Each row is a point on a tangle of strands that fork, close into loops and nearly touch. The rows are in no order.
In the rows, 128 means zero.
Points whose rows are less than 43.3 apart are linked; no others are. Some points are linked to none.
Pof: [116 155 124 121  68 105 149 107  86]
mikiz: [152 171 102 147 105  72 151 128  89]
Nobe: [118 142 133  89 138 156  71 140 153]
Linat: [120  93 151 169 129 183 144 121 184]
befe: [101 130 143 108 151 181 100 124 167]
Sodot: [123 132 116 120 128  39 107 137 122]
pinin: [122 159 118 121 104 138 148 115 103]
norif: [150  73 144 109 192 180 100 154 139]
mebi: [110  92  97 102 112  26 118 131 130]
Zamel: [140 142 113 115  98  72 108 136 117]
loden: [129 140 119 123 145  48 101 143 122]
fom: [110 139 134  96 148 177  82 134 164]
Muka: [116 136 130 178 105 147 201  93 117]
bivof: [141 151 115 114 106  95 111 131 111]
metaf: [135 169 109 142  98 126 178 108  80]
Dubi: [137 138 115 140 132 147 168 115  95]
miv: [147 160 108 145 121 135 178 114  85]
Funu: [146 148 112 118 171 104  88 153 149]
mekez: [138 145 103 126  72  64 138 129  91]
buloz: [132  76 168 173 132 160 184 118 114]
luvu: [133 151 120 129 199  72 104 142 129]
fir: [137 108 131 110 174 179 115 137 138]
deku: [130  96 145 197 111 156 208 104 125]
gugis: [132 144 130  89 136 133  69 151 151]
lat: [129 102  94 100  55  64 134 127 113]
mubez: [146  94 129 112 186 182 101 147 141]
puzu: [158 111 120 109 195 164  90 162 153]
met: [ 88 144 146 144  98 164 128 110 176]
sut: [107 130 131  95  68 114 116 116 114]
Nom: [131 148 122 132 130 152 149 117 109]
dube: [117 118 118  94  61  96 113 124 112]
Tul: [151  68 200 151 160 158 137 152  92]
kam: [ 94 135 143 139 121 174 128 113 175]
zuta: [147 158 110 126 134 104 119 142 117]
tumif: [153 166 104 141 121  66 142 131  99]
fafo: [172  94 122 133 191 153 127 157 120]
timi: [107 115 144 155 127 178 142 115 183]
Vid: [138 146 121 100 133 119  80 145 137]
fove: [122 111 137 128 163 179 137 122 142]
tud: [145 132 119 119 212 120  78 163 162]
Tif: [128  80 162 172 138 181 148 124 171]
lazuv: [140 150 119 110 138 144 104 138 130]
nare: [ 85 146 148 119  73 136 124 104 145]
Legu: [ 87 126 142 103  63 121 121 107 132]
Nof: [113 155 127 169  92 137 200  90 106]
taf: [141  66 165 123 181 183 115 144 128]
natan: [140 136 108 123  84  57 124 131 102]
loz: [ 80 147 152 130  88 149 120 106 161]
tute: [159 120 118 114 204 146  83 166 163]
sak: [146 160 106 136  77  72 151 122  79]
vus: [111 157 128 126  88 123 146 102  98]
Vop: [145 156 111 135 148  73 113 143 121]
zol: [112 161 124 155  92 128 187  93  93]
Tumig: [136  69 164 137 167 182 135 135 129]
Surag: [127 114 139 186 115 152 209 102 116]
Fen: [102 119 141 121 158 184 116 121 158]
niz: [125  79 159 153 155 182 152 121 143]
ribu: [119 107 109 114 112  31 109 138 126]
Zugip: [118 103 105  93  55  84 124 121 114]
gadi: [139 146 121 114 198 102  75 157 163]
ton: [138 144 118 117 153 157 115 132 125]

A fork is a point with three links, a tip a point with one. Leave the first point through the second and follow the links. Name the first fork or tip that comes.
puzu / tute: Funu
bivof / zuta: mebi
nare / Legu: lat
zol / Nof: deku
Zamel / natan: tumif
befe / fom: ton
timi / Linat: mubez
